Points, in no order, along strands that fork and pass close to each other.
(in the rows, 128 means zero)
Points whose rows are less than 58.8 apart are linked; no others are. Some points are linked to none.
gif: [ 81 146 128 123 154  98 116  75  74 128 142 111 156 163 105 120  82 167
  99 119 198 158 160 117]
romiv: [157 108 100  98 102 158 151 136 148 155 135 103 137 133 101 163 158 156
  93 100 134 118 151 118]
dila: [135 124 117 156 104 134 203 157 130 132 106 126  75 135 185 143 112  71
 142 152  86 146  89 138]
gibeb: [166 141  90  94 108 144 187 133 151 128 123 105 107 131 124 159 131 113
  89 112 126 146 163  85]
radok: [105 204  90 165 140 143 157 171 132 103 126  97 150 157 199 146 109 100
  84 149 148 133 132 104]
Ged: [133 104 110 120 145 139  95  73 145  87 101  89 154  89 107 160 145 212
  88 128 140  90 151 121]
kuzav: [158 128 157  82 115  74  97 168 141 110 137 140  93  80  78  85 181 116
 183 118  92 110  82 154]
Kopus: [154 105 135 151 141 135 109 155 145 159 173 134 135 120  98 130 140 141
 115 138 134 112 117 119]
Sos: [136 111 178 123 150 153 107 199 112 134 152 140 109 107 121 103 164  97
 191 127  69  82  73 182]
suf: [ 76 157 132 126 162 102 124  87  84 138 132 114 151 158 116 120  82 153
  92 121 199 169 162 125]
gepa: [104 171 144 123 176 101  67 110  73 110 185 128 139 162 115 102  93 137
 124 106 179 143 145 141]
bozes: [140 109 169 133 145 169 108 198 107 150 156 146 107 124 129 107 167 103
 191 132  63  88  85 179]
pobe: [ 97 162 128 124 163  99  81  96  66 122 166 128 141 157 107 114  91 154
 114 110 179 149 155 124]
Tef: [120 117 150  77 164 122  71  52 149  69 101 126 158  78  95 123 139 176
 121 113 153  80 158 112]
fufo: [138 109 137 130 123 121 108 159 149 162 153 113 111 108  87 123 159 146
 113 143 123 101  84 135]
Pali: [143 104 164 148 145 167 101 187 100 154 152 154 107 134 138 107 160 106
 193 143  67 105 104 171]
mopa: [159 109 128  71  97  70 101 134 146 120 144 151  79  76  55  88 188 128
 176 117 101  98 111 135]
foma: [139 119 114 163 108 127 199 153 141 124 111 120  88 136 177 139 110  72
 132 152 102 150  86 132]
Dus: [ 72 166 128 125 156 108 135  91 102 145 117 114 157 152 130 126  87 138
  84 123 199 170 160 123]
Bepe: [160  98 137 159 135 129 119 155 149 162 166 136 131 132 110 128 141 134
 122 147 134 129 116 122]
Padem: [110 130 100 117 147 108  78  48  77 115 147 139 155 134 110 132  89 178
 116 116 175 111 146 100]
reli: [114 128 105 108 160 119  64  40  90 106 137 145 155 113 108 132  96 170
 118 114 171  92 138 100]
Zik: [118 137 128  78 174 134  58  57 104 105 131 157 153  84  97 119 112 140
 126 103 163  89 137 104]
fer: [135 122 177 143 163 150  85 168 105 133 155 160 120  95 144  99 158  96
 202 147  87  87  92 162]
dibab: [ 71 147 175 189  98 152 144 142 115 163 107 138 138 156 167  93  99  65
 172 139 123 142 117 164]
lage: [126 112 148 180 103 138 154 146 123 146 107 134 110 146 162 114 120  66
 175 145 101 163 118 155]
bul: [106 159 166 142 169 113  97 140 105 110 174 149 150 176 130  92  78 139
 123 108 162 157 130 160]
Patig: [139 109 164 167 124 174 114 174  96 159 145 164 106 150 140  96 143  89
 200 139  69 141 129 165]
tazu: [152 128 179  90 133  91  99 181 134 106 135 138 108  81  96  85 183 104
 192 121  93 107  77 165]
zulen: [159 142  78  93 109 151 187 115 143 116 107  94 106 129 127 164 131 120
  89 120 128 146 174  76]
Dige: [140 118 125 173 108 124 186 150 147 126 114 118 112 138 170 127 106  68
 137 146 120 155  98 136]
fod: [155 106 138 114 100 108 130 170 155 181 129 126 102 145 144 148 173 139
 130 145 103 133  94 148]
lok: [140  95  93 111 130 140 116  86 144  94  93  81 150 100 114 168 160 218
  80 123 142 104 151 132]
rulet: [162 124 141  75 103  69  98 153 144 117 142 150  84  77  67  87 183 127
 179 116  93 109  94 144]
gokug: [134 121 119 103  81  93 105 178 157 158 115 154  98 105  99 132 174 157
 127 123  66 126  65 150]
mil: [143 119 124 102  81  99 108 192 161 147 110 171 101  98  99 131 172 151
 136 117  45 129  62 148]
buse: [130 125 143 123 155 147  88 129 138 130 165 135 149  86  74 126 126 135
 113 114 136  82 122 104]
gufib: [153 106 159 136 106 159 155 171 122 170 124 142  84 157 161 132 143  71
 179 130  60 156 125 167]
Bipe: [159 102 135 168 130 124 132 152 148 150 157 147 141 145 122 123 127 122
 129 139 137 153 129 123]
luf: [101 124 170 173 137 117 123 145 127 125 152 167 157 174 142  91  85 122
 147 126 141 151 116 160]
Zokal: [107 169 155 133 174 108  81 129  90 107 182 140 143 168 124  97  84 138
 123 105 170 152 138 152]
vogol: [147  94 114  74  89  76 110 117 151 115 144 150  73  81  50 100 174 142
 160 115  90  89 116 129]
boze: [ 70 176 109 126 144 107 148  94 118 141 103 109 163 142 145 135  92 116
  82 127 196 159 161 106]
sidob: [146 163  66 108 115 152 200 155 147 108 113 112  83 129 136 160 112 112
  60 126 113 146 134  69]
Mome: [135 126 123 123 151 156  85 117 122 131 153 133 157  97  84 142 125 154
 110 111 130  95 143 102]
Karo: [145  97  82  97 115 148 130  97 144 106  87  82 146 113 120 173 171 206
  81 114 137 111 155 134]
Peles: [146 123 141 124 104 114 197 159 151 149 112 129  71 139 184 161 131  92
 138 152  77 147 103 132]
gulez: [127 111 126 112 155 128  81  60 149  75 103 100 154  80 104 149 139 202
  93 125 143  81 150 114]
nudi: [157 160  75 118 114 144 195 155 149 108 119 109  94 124 135 152 112  98
  73 123 121 152 132  78]
pof: [ 87 149 129 123 161  96  89  76  63 121 162 114 146 161 103 116  85 161
 109 117 195 143 153 119]
Mek: [116 191  71 152 124 133 162 157 135  99 111  95 136 130 159 144 111  89
  81 133 146 154 136  89]
Sul: [166 146  90 114 113 140 191 146 157 122 127 108 105 127 127 149 118  98
  87 121 127 157 140  88]
Gata: [120 115 141  94 161 121  73  53 153  68 101 114 155  77  97 135 136 187
 107 121 147  77 152 114]
Vodo: [128 118 138 183 112 124 168 151 151 123 116 129 141 145 160 118 103  72
 140 135 134 162 108 139]
pesul: [ 80 195 113 132 151 115 139 116 126 140 112 110 158 141 170 135  94 104
  83 128 185 160 154 122]
Giz: [139 128 131 133 105 124 206 165 141 140 107 132  64 134 190 158 123  87
 137 155  67 144  95 131]
getu: [119 132 115 102 165 132  63  57  99 111 134 147 154  96 105 134 106 162
 120 110 154  90 142  98]
Muze: [101 123 103 127 135 105 119  56  89 112 133 130 173 155 108 132  81 191
 103 121 185 138 160  96]
vop: [157 116 152 114  96 109 176 167 151 163 117 129  83 148 179 163 151 101
 149 145  76 146 108 143]
Seduk: [117 123 163  81 157 137  88 107 144 106 143 141 159  74  64 106 135 126
 131  97 147  74 138 105]
zule: [158 105  75 101 113 146 169  75 147 108  90  91 133 133 141 168 152 169
  93 139 152 128 188  88]
nera: [ 71 132 188 177 125 142 135 137 115 148 129 154 150 173 155  85  82 101
 159 132 140 143 110 175]
Fevo: [108 131 141 189  92 145 165 148 118 143 103 120 111 140 175 113 110  53
 169 143 105 149 106 156]
tagi: [145 121 152 146  99 161 168 163 120 162 116 138  76 146 167 128 129  61
 177 127  61 161 121 164]
fomi: [125 113 121 105  92  91 109 151 152 139 131 132  85  94  65 115 163 156
 121 124  91 109  77 142]
vave: [134 124 116 118 147 158  88  94 117 118 128 118 159  92  95 152 131 177
 108 116 130  96 154 102]
tid: [152 132  72  97 109 147 185  93 137 103  90  92 109 127 133 163 133 131
  91 132 134 141 181  69]
zerof: [ 86 205 102 140 146 121 144 130 132 130 117 104 156 139 183 141 101  96
  83 136 174 147 148 111]
Vigal: [130 106 155 180 110 142 140 148 116 149 113 147 111 151 154 108 127  80
 183 148  95 165 125 154]
Ton: [133 113 145 182 116 120 153 149 148 130 125 142 146 150 149 112 106  86
 145 137 134 167 119 139]
tofa: [151 107  73  70  94 146 164 105 153 115  90  89 134 136 140 185 170 178
  84 105 132 109 169 118]
dak: [127 127 114 114 156 147  74  70 111 114 128 133 159  94 103 146 117 178
 115 120 139  90 151  97]
zum: [153 105 154 113 106 133 142 182 139 174 125 139 101 161 165 153 167 108
 163 133  67 138 106 167]
gutat: [142 115 137 142 151 139  95 145 143 148 175 136 141 102  84 127 133 138
 116 130 135  96 113 113]
Voni: [142 108 165 160 132 182 112 185  97 163 159 164 107 146 134  95 150  93
 203 137  65 122 121 170]
Bup: [ 94 210  97 151 150 131 150 148 133 120 129  99 152 153 200 146 101 100
  82 150 163 131 146 103]
lodat: [104 147 170 157 154 118 110 146 116 115 167 160 156 177 136  91  76 131
 134 113 154 153 121 163]
fezi: [156 101 158 126 112 144 146 171 128 171 124 138  92 159 165 141 155  95
 171 135  67 148 116 167]
dasis: [124 105  85 138 130 120 137  51 124 107 115 133 180 136 121 146 101 199
  98 131 178 133 178  87]
Rab: [129 115 122 111  91  98 108 165 153 160 127 131  94 106  87 126 172 159
 116 129  95 116  72 150]
gapu: [155 116  75  94 112 145 179  81 141 106  89  88 122 132 138 166 144 149
  93 136 143 134 186  80]
depa: [131 103 118  90  90  82 111 132 151 123 135 140  77  85  51 103 163 148
 138 119  87  98  95 133]
bere: [120 189  79 163 126 139 166 175 138  97 122  97 142 143 176 143 109  89
  83 136 141 144 120 103]
fom: [152 109 138 175 125 119 143 152 153 138 144 148 147 148 133 117 114 106
 133 135 137 167 129 128]
vumal: [103 130 103 123 143 101  96  57  76 116 147 134 161 149 108 130  85 182
 114 116 182 127 154 100]
mur: [ 95 147 131 192 100 150 182 156 129 129 119 109 139 151 189 121  97  62
 148 147 130 121  98 147]
Ridit: [141 124 182 116 155 127  94 187 121 123 141 135 111  89 122 100 171 103
 187 135  84  89  74 171]
lunor: [151 100  75  83 104 147 150  96 147 113  88  86 141 129 135 179 173 192
  86 115 142 113 166 122]
Sevig: [ 85 145 158 192  90 151 151 146 116 155 105 128 127 147 171  99 107  56
 174 140 117 144 114 160]
Ginup: [140 126 180 110 152 108  91 180 129 118 135 129 109  84 112  97 176 107
 180 137  94  97  73 166]
vomif: [157 108 147 111  98 111 145 172 151 176 125 131  96 158 168 158 168 120
 148 141  83 139 102 152]
bodog: [115 120 151  65 173 130  68  46 133  81 108 146 159  77  96 113 128 163
 125 109 161  86 153 112]
Nusu: [ 86 125 178 178 131 129 132 142 123 134 136 159 155 173 150  89  82 111
 155 130 142 151 113 167]
Tal: [151  98  76 119 120 137 160  61 147 107  95 103 154 129 134 159 139 177
  95 144 164 131 190  82]
Nezo: [ 63 141 189 179 113 154 137 135 108 165 122 151 142 166 161  84  88  86
 170 136 133 140 113 171]
pim: [103 120  95 133 128 108 134  54 105 113 120 134 176 150 114 136  88 187
 100 124 183 143 171  91]
zekab: [170 105 122 129 116 135 148 152 160 168 157 122 126 140 110 143 143 130
 104 127 138 141 135 118]
vab: [135 104 159 173 121 154 121 160 105 155 130 155 109 152 147 104 140  94
 191 150  82 154 128 159]
nin: [124 176  73 138 117 131 163 133 133 104 101  99 130 119 139 144 114  92
  86 127 147 162 152  76]
Gozu: [116 124 140  66 177 131  65  40 115  93 115 156 154  81  98 111 119 154
 127 106 170  91 142 110]
Menol: [141  96  81 135 126 134 144  53 140 107 107 122 173 129 129 155 123 193
  95 141 172 128 184  86]

A fork is a point with three links, a tip a point with one. Leave the first point through the second and follow the links. Name the first fork or tip that comes.
gibeb / Sul -> sidob
mopa / vogol -> mil
Gata / Tef -> getu
foma / dila -> vomif
zerof / Bup -> nin
vomif / zum -> tagi
Ged / lok -> tofa

Name the points in between on the shortest way along the links from the first point to the second, in order.
dak / gulez -> getu, Zik, Gozu, bodog, Tef, Gata
Vodo / dila -> Dige, foma
tagi / fod -> gufib, fezi, zum, vomif
gokug / depa -> Rab, fomi
